A landscape with many peaks, sampled at points; each row gives a point and its height.
From any point a climber steps to the highest of the 2 points nearest to it. It stops when none of these is higher. Distance is the straight distance between rows; heights are no part of it.
z_851: [ -4 -30  49  22  -5 -30  -1 -10 -31   2  -1 -25   3  -9  13 -18   1   9
  12   2  -3  36 -11 -18  38  -6 -15  13  -6 -32   3  15  -7 -10  -7   3
  20   3 -17  -6   4  11  24   9   6   3  23 -24  -7  19 -16 -10  24]  (h 5.30)
z_583: [ -8  26 -12   8 -19 -27 -21  -6 -33  36   0 -15  11   4   7  26   5  28
   4  10  36  49   8  25   1   5   3  11  -6 -36   1   6  25   2  36 -18
   5  11 -26  -7  -7 -14  39   8  -6 -11   5  -7  -7  -8  -2   3  17]  (h 2.26)
z_205: [ 13 -22  51  30   4   6   0   2 -10   1  12 -26 -16 -16  10 -15  25   7
  23  14  -3   6   6 -23  -6  10   8  23  -8 -11 -23 -16 -12 -17  -8   5
  28  15   4 -44  16  13 -13   0   5   3  28  13 -17  -1 -50 -31   7]  (h 1.62)
z_352: [ -5 -15  39   4   1  13 -26  17  22   8   9 -13 -37  -1  -9 -18  -6 -10
  22 -12 -11 -22   4 -30 -18 -17  21  -5  -4 -29  -1  -6 -10 -12  -1  -7
 -10  -4  -9  -7  -9   9  -4   8 -27  21   4   0   6  20 -17  -2  14]  (h 0.40)
z_285: [ -1  11 -30 -24  22  25   6   8  43   9  -4  14  -8  20 -11  -5 -23  -5
 -19   6  -3   4  31  15  16  12  -2 -19   4  13  14 -14  -2 -20  -8  -3
 -30  -1  15   2  20  16   2 -28  19  -9  13   0  37  -6  34  33 -13]  (h 2.32)
z_949: [ -3  24 -25 -17  10  34  -4 -12   3  14 -11  26   6  29 -27  15  11  -4
 -13 -17  27   8  23  25 -18   1  13  -5  -7  22 -22 -11   5  10  16   2
  -2 -13  12  10   2  19  12  -4 -13 -12  -5 -11   2 -15  40  19   2]  (h 1.54)
z_950: [-24  31 -35 -18 -10   2  14 -20  14  -2  12  13  31  15 -13  22 -13 -22
  -3 -13  10 -18  24   7  -2   0  18   0  23 -13   5   7  21 -12   4  22
 -21  -1   3   5   3   1  12  17  12  -6  16 -15  15  16  27  25 -14]  (h 1.26)
z_910: [  6  17 -22  -7  19  25   4  23  17 -27  -4 -13 -16  -2  -8 -14 -19  13
 -12  -8  -1  -3  17 -11  24  39   8  -5   4  21  18   2  23   1 -27 -17
 -10   6   9   5 -12  13 -18 -26  21 -25  10  -4   4 -23   8  -7 -64]  (h 3.34)
z_601: [ 29   5   2  13  20  19  -9 -13 -29 -26 -31  -6 -11  11 -16  -4  20  10
 -16   4  -8   0 -23   2   5  12  -9   0  -5  -3   8  -4   5  15  -7  -5
   7 -14  -1  38  -1   5   1   9   1  -5 -20  34  18  -6  11 -13  -3]  (h 2.65)
z_59: [  4   9 -21  -3 -19   9 -10  -5 -11 -22 -44   1  18  -2  -9   5   5  -6
 -33   5  -1  14 -36  10  23  -8 -24  -7  11  -7  22   4  -8   6 -18  -1
  -2 -11   1  26  -4   0   0   6 -19  -6 -18  17  27 -12  21  -9  -3]  (h 3.03)
z_245: [-20  29 -40 -19  -8  15   6  -4   0  24  19  44   6  -2 -12  39 -12  -7
  -8  13  17 -18   9  13 -17  19   0 -29 -14   2  48 -10  27 -23  36  27
 -16  42 -34  -7   7 -35  23   0  -1 -13  22  -1 -12  -8   4  13  -9]  (h 1.02)
z_253: [ -8 -16  26  -2  -9 -16  12  -9 -18  14 -19  20 -12   2  -2  15  16  30
  24  15   6 -19  18   4 -17 -21  -8 -10   7  -6   6  -9  -1  11  11   8
  17  10   6 -12  -3 -12  19 -12 -17  10  -4  11 -21   7 -22  -9  14]  (h 2.00)
z_182: [  8 -13 -32  -2   9  12  -2  31  31  -5   7   4  -7 -33  36 -24 -11 -18
 -16  10 -18  -3 -14  14  23   5 -10  -6  -8  23  13  -3 -19 -14 -17 -22
 -27  -4   7 -14   8  -3 -30 -34   7   1  -1   1  22 -12  -6  12  -7]  (h 4.30)
z_45: [-13  -5  44   5 -18   7 -14  -6 -20  -7 -21  16  31  45 -39  10  19 -17
  -2  -2   8 -11   7   4 -20 -21  -4  -9  31  -3 -14 -11 -17  11 -17  27
  13  -5  20   1   4  20   3  12 -25  14   0  -7  -1   4  13   0  12]  (h 3.77)
z_420: [ 11  -9  10  20  -2   5   6  12 -33 -15   3 -32 -11   1  -3 -19 -24   7
  -5   6   6  -8 -14  -4  15   8  -5  15 -24  -9 -11  27   8  20 -46  -7
  14  -3  16  10  -1   5 -18   6  29 -18   7 -12 -10   2  -9 -21 -41]  (h 5.49)
z_280: [ 14  -9  -5  20   2 -22   3 -24  12 -28 -23  -1 -27  -2 -17  -4  19  40
  18 -22 -10  -1  13 -23  -3  -8  30 -35  31  23 -31  -9 -17  21  -5 -35
  -3   1  14  20 -19  11  -4 -44   9 -37   0  -2 -10 -15  30 -27   4]  (h 3.17)
z_2: [  4   3 -17 -13   9  26   0  -3  46   9  14 -11 -12 -17  25  -3 -18  -4
   1 -17 -15 -29  -5 -42   8  24  16  -4  22   8   9  -9  -3 -23   2   2
 -34  12 -18  -7   4  -9 -12  14  -7  16   1  18   1   9 -28  -2 -34]  (h 0.97)
z_72: [ 24   2 -10  -4  20  23   0 -30  14 -27  -4 -26  11  11  -1 -15  25 -43
  -9   2 -11  17  11 -15  26   5  20 -13  29  10   2 -20 -11 -17  -2   5
  16  -5  12 -10  11   2 -32   9 -18 -17  -1  48  22 -22  -4   6   2]  (h 1.64)
z_600: [ 16 -17  17   1  12  -6  14   0  -5 -27  -5  21 -19  -8   4   4  23  40
  22  -8  -7 -22  13  -1  -3   8  17   3  24  52 -30 -14   3  14   3  -4
  26  10  10  -3   8  12 -21  -5 -18  -1 -17   3 -36 -34   1  -9 -14]  (h 4.06)
z_377: [  6  23 -33 -24   4  32   8  -7 -10  -5 -12  42  26  23 -26  17  14  -7
 -20  -8  24 -17  11  17 -19  10  -3  -4   2  34   4  -7  10   9  -4  26
  -8   4  19  33   3  12   7   5   7   4  -1 -17   5  -7  46   8 -15]  (h 1.76)
z_363: [-24 -13   3   4 -13 -40  24  -8 -25   0   3   8  14 -24  16   4 -27  -1
   7 -20  10  -6   2   2  20  -6  11  18 -15  -9   1  45  19 -12  -7  20
  19  -7 -24   1 -14   3   6  18  -2 -13   5 -44   1  18   9   1   7]  (h 4.15)
z_836: [-11  -5 -14 -29  23   5  21   7  22  -9  18  17 -17   6  14  -6 -24 -11
   1   3  -2 -12  15   1  10   3   0  -7  -4  30  20  12   1 -16 -14  11
 -17   8   4   7  -1   3  -8  -7   4  -2   9 -15  20  -3  26  30 -10]  (h 2.61)
z_572: [-10  44  -2  27 -34 -18 -36  11 -29  36   2  -7  22  16  -3  41  11  13
 -13   1  48  20  12  30 -16  -7  11  -7  -7 -20  -5   6  36   7  30  -8
 -11  21 -27 -22 -20 -40  29   8  -8  14  12 -12 -15   4 -14  -5 -17]  (h 2.66)
z_546: [-13  15 -28 -30   9  32   9   5  19   0 -14  29  25   5 -19  25  -8   4
 -14  13  15  -7  33  16   5  19 -18 -11  14  25  17 -12   1  -6 -10  17
  -7   4  24   6  22   7   9 -16  13   3   0  -2  14 -19  23  24 -15]  (h 2.03)
z_660: [  2 -34   3  -1   5  34 -21   4  11 -12   1  -8 -15 -27  20 -14   5 -37
 -11  -1  10   4 -17 -19  14   5 -30   4 -23   5  16  17 -13 -17 -18  17
  15   7   2 -23   2   6 -19  14  23  -5  20  -7  10  23   0  -5  -1]  (h 5.84)
z_179: [  5  -4   4 -21   3  15  -3  -5  41  -1   8  -1 -11 -12  16  -9   3 -10
   9   0 -25 -38 -16 -37 -10   2   5  -9  30   3  10 -33  -3 -10  26   4
 -14   2 -11 -10  -3 -21 -28  15 -13  41 -19  40  -6   9 -32  -9  -2]  (h 1.16)
z_819: [  5 -35  38  -7  28  16   8  -3  -5 -18  23  -4 -11   2  15  -7   9  -4
  16  -7 -17 -18   8  -9   4  -8  15  -5  20  42 -12 -13  -2 -17  -8  16
  32  -3  22 -19   1   0 -32  19 -11  26   5  19  -6 -19 -11   8  17]  (h 2.38)
z_305: [-13  17   3   6  -1   5  15  27  -3 -14 -31   1  -5   6  -9  -5 -26  45
  -5   9  -8  20   0  24  19  20 -22  -2  -9  11   8   0  11  25 -14 -11
 -20 -10  23  17  19  -7  14 -31  19  -7   1 -20 -10  -7   5  -1 -45]  (h 5.28)
z_139: [  5 -20  -5  -7  12 -22  21   3  -3 -21  15   3  -7 -26  25  -8  -7  -7
  15  22 -23 -13 -15 -11   9   8 -26   7 -12  20  11  16 -18  18  -7  -2
  16  16   0   3  -9 -25 -33 -14  18   4 -24   8 -10   3 -21  -8  -9]  (h 5.45)
z_857: [-19  25   0  -4 -11   3  -2  -5  -8  14  12  -9  38  25 -24  16  -2 -15
  -9 -16  17  -4  12   5  -9  -1   8  19   6 -22 -23   0  22   1   3  15
 -10 -11  12   3   3  15  13  30   4  -1   5  -7  -1  19   2  14  -6]  (h 1.06)
z_161: [-22  -6 -28   1 -10 -24  -6  -9   2  -7 -17 -17  18 -33   6  10  -8 -14
 -12 -14   7  32   4  10  27   1  28  22  11 -12  -6   0  -4 -14 -10 -18
  18 -13   5 -13  -5  13 -10  -4 -18 -28  26  -4  17  -7   4 -11  14]  (h 2.09)
z_872: [ 20 -16  37  31  -5  -2 -18   8   3   2  19 -24 -16 -39  40 -20  17  -5
  14   6 -10   2 -15 -14  -7   9   3  13 -24 -11 -10  -9 -34  -7  -1 -10
   4  -7  -3 -42  17   1 -13   1  16  15  16   1 -10  26 -43 -20   7]  (h 1.40)
z_761: [-23 -23  15   1  -5 -18  -6  11 -11  18   8 -10  18   0   0 -11  -9 -36
   4  11  28  23   4  -1   4 -25  -4  12 -26 -36 -12  23   2  -1 -11   3
  14 -11   0  -3   2  20  19  15   1  -3  15 -31   7  19  -3  17  27]  (h 3.80)
z_465: [ -8 -18  22  20  -5 -22  10   1 -30 -12   8 -20  -4  -9   1  -6 -19  -8
   8 -19   5   1   4 -12  19  -6  19  17 -10 -13 -17  34  13   9 -26  -2
  26  -3   0  10 -15  11  -7   7   9 -20  15 -35  -9   8   2 -10  -6]  (h 4.77)
z_47: [ -2   3  18   9  -5  -9 -17  21  12  50   4 -11 -20  21  10   4   2  11
  10  26  21   3 -10   1 -21 -21  -9  -4 -18 -38  -7   3  -5  -9  19   0
 -21  -1 -11 -18  -8  -3  26  -5 -22  25 -14   6  -7   8 -19  19  14]  (h 4.45)
z_629: [  2 -14  45   7  -1 -13 -18  13  12   8  35 -15 -26  12  -1 -26 -11  19
  25 -41 -34 -22  15 -15 -25 -27  31  -5  11  -7  -6   8 -11  -7   4  -8
  -1 -11  -8   9  -5   5   4  22  -1  39  -6 -20  -1  32   5   2  17]  (h 0.43)
z_730: [ 12   2   0  -7  -9   4   4  11  -3   4 -20  48   3   5  -2  19  28  25
   9  -2  13 -26  16  16 -17 -13   6 -16  22  37 -11 -20   3  25  25  -2
   6   5  13  -2  10  -2  -5 -19 -32  12 -18   4 -38 -32  -1   6  -8]  (h 4.84)
z_244: [  7 -14 -29  -7   7  26  -9  19  42 -16   7   3 -15 -18  26 -11 -10 -38
 -17   9 -12  -5 -16  -5   3  11 -35   3 -15  16  25   4 -25  -6  -5 -11
 -12   7   2 -20   1  -3 -27 -12  31 -12  -2   1  12  24  -4  -2 -11]  (h 4.98)
z_516: [  2 -41  25   5  -3 -31 -12 -19 -20 -29 -10 -12  -5 -19  11 -14  11 -34
  -1 -14 -16   4 -18 -24  17 -21   1  -8   7  -7  17  17 -29   1 -31   4
  30   1  -8  13 -14   8 -17   8   0   5  11 -10  19  13   8 -11  31]  (h 4.40)
z_680: [ 16  23 -12  10  33  37   1 -16  -3  -8 -21   0  18  20 -16  -6  24 -30
 -25  11 -15   8   3  12  16   2  18  -7   3  11 -21 -23  -9   5  -5 -11
  17 -27  22   2  12  13 -15  -5  -8 -23 -16  40  26 -25   6  10  17]  (h 1.44)
z_275: [  0 -21   7 -10   3  -1  -5   5  -2   5 -16  20  -6   3  -1   5  -4  10
   5  12  17 -20   0   7  -5 -14 -15   1  -5   2  12   6  -8   5  -9  19
   6   0   4  -4   7   8  10   5  -7  17 -16   4  -2  12 -12   0   1]  (h 2.36)
z_788: [ 21 -22   3  -2  13  -3   5 -13  12 -31  -3  15 -38   4 -12 -13  26  30
  32 -19 -15 -24  21 -11 -15  -9  33 -29  35  35 -12  -5  -3  25  10 -22
  16   3   7  22 -14  -2 -21 -21  -8  -9 -19  -2 -17 -35  25 -15  -7]  (h 3.58)
z_961: [ -6  23 -33  -7 -11 -28  25  22   0   2  -3  43   5 -23   1   8  -9  31
   3   4 -10  -7  24  35   0  15   4  -5   0  34  20  -1   3  15  -4 -11
 -22  15  -2   6  11  -5  10 -37   9   1 -15 -15 -15 -19   6   1 -16]  (h 3.35)
z_543: [-31   4  13   8 -22  -7   0 -13 -19 -17 -31  27  33  39 -41  16  27   0
   0  -7   9  -1   6  14 -10  -9   0   0  34  -8 -30 -15   1  31   0  13
   7  -4  31   9   1   4  -9 -14 -21 -14  13 -35  -8   3  27  -5 -15]  (h 4.37)
z_753: [-19 -28  -1  -2   7 -11   3  12   0   2   6   4 -14  -8 -10  -8 -15 -40
   5  12   5 -17   8  -6  -6 -31   4   3 -12 -21  -9  27 -18   6 -31  -1
  12  -4  17   8  -6   4 -13 -12   7  -2   7 -16  15  27  10   9  24]  (h 3.27)
z_597: [-21 -19  19   7 -22 -36   6   4  -8  14  13  -7  34 -22  26  -5 -14  -9
  -1  -2   9  16  -6   0  17  -6 -10  22 -19 -23  -7  23  -1 -18  -4  22
  12  -8 -23 -17  -1   8  13  24  -4   5  17 -37   1  25 -16   6  19]  (h 4.39)
z_299: [-15   8 -48 -10 -11 -20  13  21  -1  -1  -8   9  22 -39   6  18 -30  -2
 -21  -4  15  23 -11  23  -2  10  24  30  -6   6  -9  11  12 -12 -25 -22
   3  -3  -3  -1  -3   6  -8  -3  -5 -22  -1 -17  13 -18   7 -16   1]  (h 2.40)
z_393: [-15  16 -10  11 -12  -4   5  -2 -21  -6 -43   8  24  15 -31  19  11   9
 -16   4   5  15   5  13   1   5  18   5  27 -10 -17 -26   3  29   6 -29
   1 -14  36  12   2  -1  -2 -29 -16 -27  -3  -9  -5 -18   6 -18 -14]  (h 5.22)
z_502: [-16  -7  22  -8 -12   6  12  -2  18  -5  -1   8  -6  -2 -10  -5  14  -2
  23  -1 -14 -35   5 -34 -13  -9   3   0  30 -22  16 -10   2  -7  11  20
  11  15  -9 -15  -8 -21 -21   2 -21  15 -10  27  -6   8 -29 -34  -2]  (h 1.41)
z_670: [ 16  13 -28 -13  -6  -3   7  14  11   0  -7  64  11 -12  -3   3  21  27
   4   0   0 -28  28  37 -17  -6  -3 -21   7  50   5 -16   5  28  15  -6
 -15   5  10  10   9   8   1 -37  -4  18 -21 -14 -25 -25  21  13  -6]  (h 4.02)
z_794: [-27  27 -38  -1 -23 -10 -11 -13  -5  27  26   3  26  -8 -13  30  -8 -29
  -5   1  35   9   0  12 -15   8   6  13 -12 -38   8  10  39 -13  48   0
 -12  12 -32 -21 -13 -16  22  20   3 -27   6  -5   6  -1   4  18  13]  (h 1.73)
z_54: [ 14   7 -20   8 -11 -37  13 -14 -22 -39   2 -21  11 -13   5  -5  -1   2
  -1  -4 -35 -15  -9 -20  10 -16  10 -15  27  -3   4  10 -31  21 -31 -14
   1   1  11  33 -29 -10 -17 -34  25  -4 -11  20  11   9   3 -20   6]  (h 3.99)
z_291: [ -8  24  17  13 -23   0  -6  15 -15  17 -35  -2   0  21  -7  22  -3  50
  -8  15  10  21 -12  28  -2   9 -36 -16  -1 -20   8   0  11  10  11  20
 -12   0   3  -1   6 -30  26 -10  -8  13  -9   7 -11 -14 -19   5 -27]  (h 3.73)
z_887: [ -2  41 -63 -23 -12  20   2   8   8  18   5  35  19   7 -23  27  -6 -25
 -27  15   5   0   1  24 -12  23  -5 -21  -3   4  45 -22   8  -6  32   7
 -24  25 -20  19  10 -22  12 -19   3 -15   4   6  16 -24  23  11  -3]  (h 1.23)
z_530: [  2   7 -15   3   4  12  -4   4  13   5  -5 -16  -4   6 -19  -6 -18  -7
 -15  13   8  14 -15  11  -2   8 -29  18 -23 -32   3   4   0  13  -5  -7
 -11  -4   1   2  18   7   5   6  25 -14  -3  13  10  20 -16  -7 -10]  (h 2.05)
z_98: [ 14   4 -11  14  -9 -21  -3 -20  -9 -24 -28 -12   8   0  -7   0   3  -3
 -20 -12 -15   5 -16  -2  15 -23  20  -9  28  -4   2  10 -18   9 -32 -21
  -4 -14   7  27 -20  17   2 -11 -10  -8   4  15  19   3  20 -15   9]  (h 3.48)
z_534: [ 10  23 -28 -12  21  22  -6 -24  -3   9 -20   4  12  18 -16   6  10 -13
 -26  -1   8  17  11  20   1   2  15   1  -7  11  -5 -11  -3  -6  13  -9
   6 -24   5  10   2  18  11   8 -14 -20  -6  24  29 -24  29  20  28]  (h 1.35)
z_298: [ 25 -14  24  24  -1 -35   5 -23 -26  14   4 -21 -24 -12  22 -15 -14  40
  18   4  -7  20 -19 -27  31   1 -13  15 -20 -17   3  19  -6  -4   4  -8
   3   0 -24  16   5  -8  24  10   9   7  -7 -13  -7  13 -12 -12  11]  (h 6.34)
z_466: [ -8  -9  14  -8  -1  18  -7   7  28  32  30 -10   0  -7  13  -5  -6 -30
   1  -9  -3 -13 -32 -40 -18   2  -8  10 -15 -15  -2   2   4 -24  12  19
 -28   5 -30  -7 -17   1  11  39 -14  24 -10  -2  -6  21 -21   5   5]  (h 0.69)
z_494: [-22  46 -53 -10 -26   4   0  -9  -2  22  17  15  29  21 -26  32 -13 -33
 -13   8  11 -16   2  25 -15   4   5  -5   0 -27  12  -6  28  -2  27   9
 -36  11 -11   3   0 -25  11  -4   6 -14  13  -2   9  11  22  23  -4]  (h 1.47)
z_469: [ 20 -16 -14  -3  21 -10   5  -1  11  25  13   5 -49   1   8  -5 -11  14
  26  20 -14 -21  -2  -1 -26  -2   2  -7 -23  -2  21  -4  -1  14  35 -24
 -14   2 -17  12   3 -17   2  -4  12   7 -17  22   0   5 -10   2  31]  (h 3.23)
z_113: [  9 -20  -1 -21   2   4  -5 -22 -10  14  -8   5  27  -5  10  23  17  11
  -8  27  27   6  -8  10  -9   5 -44   7 -14  27  14  -3   2 -16   6  36
  29   5  -5 -18  17  -5  24  42  -4  19 -11  20  -2 -10   1  12  29]  (h 1.17)
z_168: [  3 -26  31 -12  19   0  -5   6  -1 -24  35 -14 -21   4  29 -28  -5   5
  15  -7 -33 -22   8  -2   6 -16   8 -18  24  30   7  -2 -16 -13 -22   8
  14 -18  18  -7  -7 -13 -36   1  14  40   8   3   5   4   7  15   6]  (h 2.63)
z_335: [ 11   3 -34 -10   4 -14   8 -36  15 -28  -9 -28  13 -15   7   7  12 -13
 -10 -11   8  18  25  -5  23  14  36  17  37   2  -1 -11   0 -19   4   0
  28   1  -6  -6  -3  13 -20   5 -20 -22  11  29  19  -5  -4 -10  -5]  (h 1.84)
z_200: [-10  14 -27 -15  -6   3   0   0  16  24   6   6  10  12 -11  22 -17  -2
 -14  15  17  12 -13  18 -12  19 -41  11 -14 -21  17   1   5  -8  18  15
 -16  14 -12  -8  21  -8  28  13  24  -7  -3   2  15  19 -11   4   0]  (h 1.77)
z_627: [ 29  12  -4  13  22  19  -2 -16  -7  -1  -3 -12  -7  18 -14  -5  11  -9
  -6  10  -1  10 -14   2 -13  17 -21  14 -19 -15  -2  -4   6  21  19  -2
   0  -6  -4  23  20   0   8  12  11  -3 -22  40   5   3 -19  -4   7]  (h 2.34)
z_765: [ -2  -4   0 -10  12  20  -2  -5  25   9  27 -13 -15   3  20 -12 -18 -19
  -3 -31 -12 -20  -6 -29   2   7  19   5   3   8  -4   9   8 -25  -7  12
 -17  -1 -11   8  -6   9  -7  34 -15  15   9   5   9   8  -3  11 -11]  (h 0.84)
z_866: [ 12 -24 -12 -11   7 -26   9  -2   9  16  24   5  -2 -24  42  -4 -11 -12
  -5   0   5   3 -27  -6 -15  10 -11  32 -29  22   1  10  -9  -9   5   6
  13   6 -37 -13  10   6  -4  28   6   9  -9 -17   4  17 -17  -8  19]  (h 0.91)
z_796: [  8 -16   2   2  17  22   9  11 -14 -27  17 -13 -15   0  -1 -17  -8 -15
   3  16 -10 -12 -15 -10  21  13 -30   6 -22   7   7  26   0  13 -26  11
  12  10  11  12  -5 -15 -31 -11  25  -8  -7   8  -2  -7 -10  -3 -24]  (h 6.42)
z_904: [ -1  17 -42  -8 -23  -7  11  26  -5   7 -21  31  18 -17  -5  20 -25  17
 -24  -1   8  12 -16  35 -12  -5   2   8   3  16   4   5   9   2 -25 -19
 -16   0   2  19  -2   7  10 -12  -7   1 -19 -17   8 -24  14  -7 -13]  (h 2.78)
z_739: [ 16  22 -11  -4  29  30  20   6  -3 -30   3  -7 -20  18 -16 -16  -5  10
  -3 -17  -9  -6  -1 -11  -1  30  18   2 -10  25 -19  14  23  14 -16  -8
  -1  -2   9  31 -13  13 -16 -10  10 -26  -7   0  -5 -25  25  -6 -40]  (h 3.02)
z_418: [-15   3   2   9  -5   3   6  16  13 -14 -40   5  -6   6 -32  -2 -13  15
   0   7  -2   1  14   2  20   0   5 -11  17  -7  -8  -6  11  32 -16 -25
 -18  -7  36  16   2  -1  -6 -49   3 -28   2 -18 -11 -16  12 -11 -35]  (h 6.41)
z_470: [  3  11  69  18   9  14 -17   5 -20   6  16 -18  20  50 -27 -28  15  -3
   6 -34 -15  20   5  -9  -9 -14  17  -2   7 -17 -44 -11  11   0  -1   1
  -3  -5   3  -7  10  31  21  33  -8   2  -6  -9 -21   0 -12   2  -5]  (h 0.72)
z_241: [  1   4 -18   7  -2 -32  23 -17  -8 -30 -19   1  12 -20  -3   7   1  23
  -2 -22  -2  17   2  -3   5  -8  38  -9  19  28 -35  15  -4  14 -15 -28
  15  -6  20  23 -29  18   1 -42   1 -31  13 -13  -8 -16  32 -16  -4]  (h 2.79)
z_379: [  0  -9  -9   2   4   3  -1  24  12 -18 -14  -9 -27 -22  18 -20 -10   7
  -3  -2  -7  -7   7  -2  41   5   9  -9   3  14  16   6  -4  -4 -31 -25
 -13  -2  15 -10 -10   0 -24 -36   0 -11  12  -4   7 -13 -10  -2 -32]  (h 3.74)
z_357: [  4  34 -43   1   4  -3  25  -1  -9 -25 -13  13  -1 -21 -16  -2  12  36
   6 -13  -3  19   3  -8 -12  26  31 -10  -5  26 -18  10  22  22   9 -36
  -6  -6   2  33 -21   2   5 -40  11 -31   9 -13 -14 -18  51 -27 -22]  (h 2.51)
z_334: [-22 -12  15   8 -11 -19  16  -6  -9   1   2   5 -16 -11 -10   4   2  12
  32   6 -13 -28  25 -19 -16 -14  13   6  12 -33  -2   2  -7  12   8  -2
  17  13   0  -2  -3 -22  -2 -16   0  -6  -3  14 -10  17 -32 -28  12]  (h 1.68)
z_883: [  6 -15  -4   8  -9 -36   7  -7 -30 -20  18 -19   0 -25  16  -5 -11  11
  10  -2 -24 -26  -1 -18   7   3   1   8  -4  -7  -3  18 -41  22 -23  -6
  30   5   1   8 -20 -13 -31 -13  39  -6 -13  -1 -14  11 -18 -19  -3]  (h 4.64)
z_347: [  8 -32  47  15  12  10   0 -13  -1  -5  12 -19   5 -24  20  -9  35  -6
   8   2 -14  16  -4 -22  11   4  -3  22   5  12 -11 -27  -9 -32  14  25
  36   9  -7 -45   7   7 -14  21 -15   3  18  25 -12  -5 -29 -11  35]  (h 1.83)
z_559: [ 25 -17 -13 -13   0  -8   4 -15   6   7   9  10   9  -8  21   5   8 -18
  -6  16   5   9 -39   8 -18   0 -36  12 -19  26  14   5  -3  -2  13  12
   9   4 -16  -4  10  -1   4  40   4  19 -28  12   0   5  -5   7  25]  (h 0.94)
z_145: [ 13 -15  48   6   4  30 -35  14  24   9  21 -21 -12 -14  14 -31   8 -32
   9  -9  -8  -4 -26 -36 -12 -12  -4  -8 -21 -25   1 -10  -9 -19   7   2
 -14  -2 -22 -15  -3  11   2  30 -12  33  -2   1   2  27 -18   2  21]  (h 0.54)
z_378: [-26  22  48   7  -5  13 -14  -5 -16  19   3 -27  49  45 -31   7  12  -2
  -8 -12  13  22   9  -7   0   0   7  12  15 -24 -34 -22  28  -3   5  16
  -7  -6  12 -19  -1  16  20  35  -9  -6  11   0 -14   6 -13   2 -16]  (h 0.88)
z_330: [ -8 -28   9  -9  18   9  -3  11   9 -10  21  -3 -34   4  14 -21 -12 -29
  15  -1 -17 -15  19  -9   7 -27  17 -13   6   5   4  19 -12 -11 -24   8
   5  -7  19   4 -11  -8 -30 -19  -6  11  11 -18  14   9  17  19   7]  (h 2.91)
z_620: [  1 -36  45   7  -8  12 -28 -10   2 -24 -13 -13 -10 -11  -2 -22  24 -53
   5   0 -12  14 -16 -20  20 -17 -24 -12  -8 -21  23   5 -26 -13 -11   6
  23   1   8 -22   4  14 -13  11   4   2  24  -2  15  18   8  -8  23]  (h 5.03)
z_691: [  1   3  50  12  -6   0 -16  14   3  13  36 -22  11  34  -3 -25  -1  -2
   5 -43 -26  -3   4  -5  -4 -26  15  -3   7  -8 -31  -1  -4 -16  -3   5
 -13 -19  -2   3   6  31  14  39 -10  30   0 -14 -10  17   4  21   6]  (h 0.58)
z_234: [ -5 -22  40  -3  15   7  19  -7   6   5  14  -1  -4  -6  22  -3  16  -1
  17  25 -15   2 -23  -4   8  -5 -10  -3   2  23 -12 -25   4 -26  21  19
  16 -10   6 -23   0 -19 -13  20 -31  21  -4  36 -16 -25 -20  18  38]  (h 2.11)
z_78: [  4  34 -27  -8  15  17  27   2 -14 -29 -14  22 -17   9 -21  -7  13  14
   5 -12  -3  18   5   4   2  27  13 -11 -11  19   7  11  26  16  13  -3
 -13  -7   7  45 -12  -8   6 -27  -3 -21   6 -17 -11 -22  49   1 -25]  (h 2.76)
z_906: [  8 -10  34  24   1 -31  -9   2 -12  33   6 -17 -19  10  30 -15   1  15
  28  15   8  22 -15 -20   0 -18  -9  -7 -12 -36 -10   7  -6  -8   8 -17
 -11   1 -16  -3  -2   2  34   4 -20  12 -13  -9 -18  -8 -28   7  25]  (h 5.21)
z_468: [-26  41   5  14 -47 -21 -10  20 -16  25 -21   8  16  18  -1  39   7  39
  -9   3  25  18   6  50 -12 -14 -12 -22   5 -10  -7  -8  10  15  20   3
 -13   7   0 -16  -6 -45  18 -16  -9  14   6 -19 -23  -3  -3   7 -27]  (h 3.15)
z_577: [-22  31 -35  -7 -16 -14  -7  -6 -11  29   6  -9  23  -5  -5  30  -9  -4
 -15  -3  24  42   7  29   2   9  12  16 -11 -21  -4   5  20  -6  25 -14
  -5  -5 -12  -5 -13  -8  21  18 -16 -30   1  -5  14 -18  17  16  20]  (h 1.97)
z_780: [ 24   5 -12   3   0  -5  -6  11   9  52   4   3 -33  31   2  -2  -3   2
  15  40  -1 -11  -6  13 -34 -10 -22 -13 -26 -34  12  -5   1   8  35  -7
 -22   6 -14   0  13 -16  19 -20   4  15 -13  20  -9   3 -13  14  14]  (h 3.79)
z_928: [-14  14  23   9 -11  19  -5  22  10  10 -19 -12   0  15 -10   6 -27  44
  -8   2   3  18  -5  26  17   6 -28   2  -3  -4  -6 -14  12  -7 -12   8
 -24 -12  16 -19  23   0  15   2   9  12   6  -3 -11   1 -24   1 -36]  (h 4.41)
z_425: [ 30 -21  26  14   6 -10 -22   3  12  13  39 -23   2 -23  52 -26   3   2
   4  -1  -3  14 -16 -22 -12   9 -12  30 -29  -5  -5   2 -17 -12  10  -2
   7  -6 -47 -24  10  12   9  24  22  30   8 -20  -4  40 -26 -12  25]  (h 1.15)
z_407: [ 22 -19   1  -6  21  -2 -14  -5   8  -9   5   1 -34  -2  -4  -7  -7   8
   3   9  -2 -33   3  -2 -19  -7 -14   1 -11   2  23  -3 -18  15  -3 -13
   1  -3  -8   5   2  10  -5  10  27  20 -14  26  16  19  -4  -8  16]  (h 2.77)
z_923: [ -3  12 -11 -21  -2   3   6 -19  12  25   6  10  22  11   3  26  12  15
  -5  24   8   4   7  26 -16   3 -49  -2  -6   7  17 -15 -15  -8  31  29
  -6   9  -6 -20  21 -20  27  17  15  18  -2  33  -1   6  -9  20  25]  (h 1.45)

For each start below, name the point where the climber stops.
z_559 | z_796
z_78 | z_660
z_794 | z_418
z_335 | z_730
z_949 | z_597
z_872 | z_597
z_334 | z_298
z_352 | z_298
